Points, in no order, along strands that fork and pass close to each other.
Points whose rows are less than 38.3 apart are linked; no others are. Some points are linked to none.
z150: [-26 -45 -23 -44  45   9  35  11  40  46]
z514: [ 23  21  34  28 -33   7 -18  17 -21 -45]
z300: [-13  19  -1  14 -32  -4 -26   4 -47 -43]
z398: [ 38   7  21  14 -40  12 -43 -16 -50 -31]
z362: [ 28   0  18   6 -45  13 -53  -8 -69 -37]
z796: [ 22   5  22  24  50 -22  11  26  33 -19]
z466: [ 15   8 -17  -6 -18   1 -20 -35 -14  16]
z454: [ 32  18  40  34 -20   3 -10  18   0 -35]
z745: [-17  -5  -9  -5  11   1  18  -5   9  26]
z605: [ 35   9  43  33 -14   7 -10   8  -3 -16]
z268: [-29  18  -9   8 -29   0  -8   4 -40 -24]
z689: [  8   9 -24  -5   3  -6 -12 -35   4  22]
z178: [-51 -19 -30 -49 -14  19  37  13  25  32]
z52: [  9  10 -13   4  14  -8  -3 -27   8  16]
z580: [  4  22  15  26  20 -15  10  17  19 -33]
z81: [ 17   6  -4  11  34 -15   3 -17  20  13]
z355: [-51  -7 -22 -27  -3  13  34   9  10  23]
z230: [  1  31   4  25  -4 -14  -5   5  -3 -47]
z105: [ 38  17  14  20 -28   0 -39 -18 -32 -34]
z21: [  5  25   9  21 -30  -6 -27  10 -39 -60]
z342: [-27 -31 -30 -53   9  10  29   1  43  48]
z495: [ 31   8  16  22  25 -13  -5 -10  14   7]
z574: [ 34  17   8  18 -18  -3 -31 -24 -22 -21]
z533: [-46   1 -18 -11  -6   9  25   5  -4  13]
z814: [ 2  2 29 26 14  0 16 20 12  0]
z830: [ 16  -8  10  -5 -49  17 -52 -11 -77 -24]
z65: [-43  12 -19  -5 -28   2   6   2 -29 -14]
z492: [-3  0 19 17 19 -3 16  9  8 12]
z657: [  0 -21 -29 -47 -68  21 -43 -20 -39  20]
z172: [ 10 -13  15  16  54 -15  15  15  24  15]
z786: [ -6 -25 -18 -19  50  -7  19  -3  32  41]
z90: [-42 -23 -37 -63 -27  17  33   6  34  33]
z49: [  4  14  15  20 -18   3  -6  -2 -18 -12]
z504: [ 15  22  20  25 -31  -2 -23  10 -27 -53]
z818: [-18 -11 -21 -19  25   0  21  -8  25  33]
z826: [ 20  15  29  31  32 -14  10  31  33 -30]
z160: [-25 -48 -16 -31  55   3  35  18  31  45]
z497: [  5  -8 -29 -32 -51  14 -35 -32 -30  23]
z758: [-20  -1   5   6  14   1  26  10   7  18]
z807: [-19 -39 -33 -52  26   5  29   1  47  50]
z206: [  5 -25   0  -2  59 -12  17   4  26  32]
z315: [-28 -32 -35 -67 -15  13  29   3  47  44]
z667: [ 13  -1 -25 -20 -38   9 -33 -39 -26  19]
z173: [-11  30  -2  21 -12 -15  -7   3 -17 -43]
z794: [ 24  13  -4  10 -20   2 -29 -33 -23  -3]
z383: [-42  10 -12   0 -12   4  17   6 -12  -5]
z192: [ 16  -8  19  18  62 -22  17  21  31  -7]
z265: [37  4 40 29 -3  4 -4  3  4 -2]
z67: [-25 -41  -7 -18  64   0  36  20  28  30]
z609: [29  5 25 26 11 -2 -6 -7  9  8]
z450: [  7  32  16  27  10 -18   5  19  18 -49]

A fork is a point with three links, a tip a point with one. Leave the first point through the second and follow the links. Name the first fork or tip that comes.
z172, z206 | z814
z580, z450 | z173
z807, z150 | z67
z105, z574 | z466

Name the points in between on the shortest way along the links from the first point to the second, in order.
z150, z315 | z807, z342
z355, z300 | z533, z383, z65, z268
z265, z514 | z605, z454
z794, z265 | z466, z689, z52, z81, z495, z609
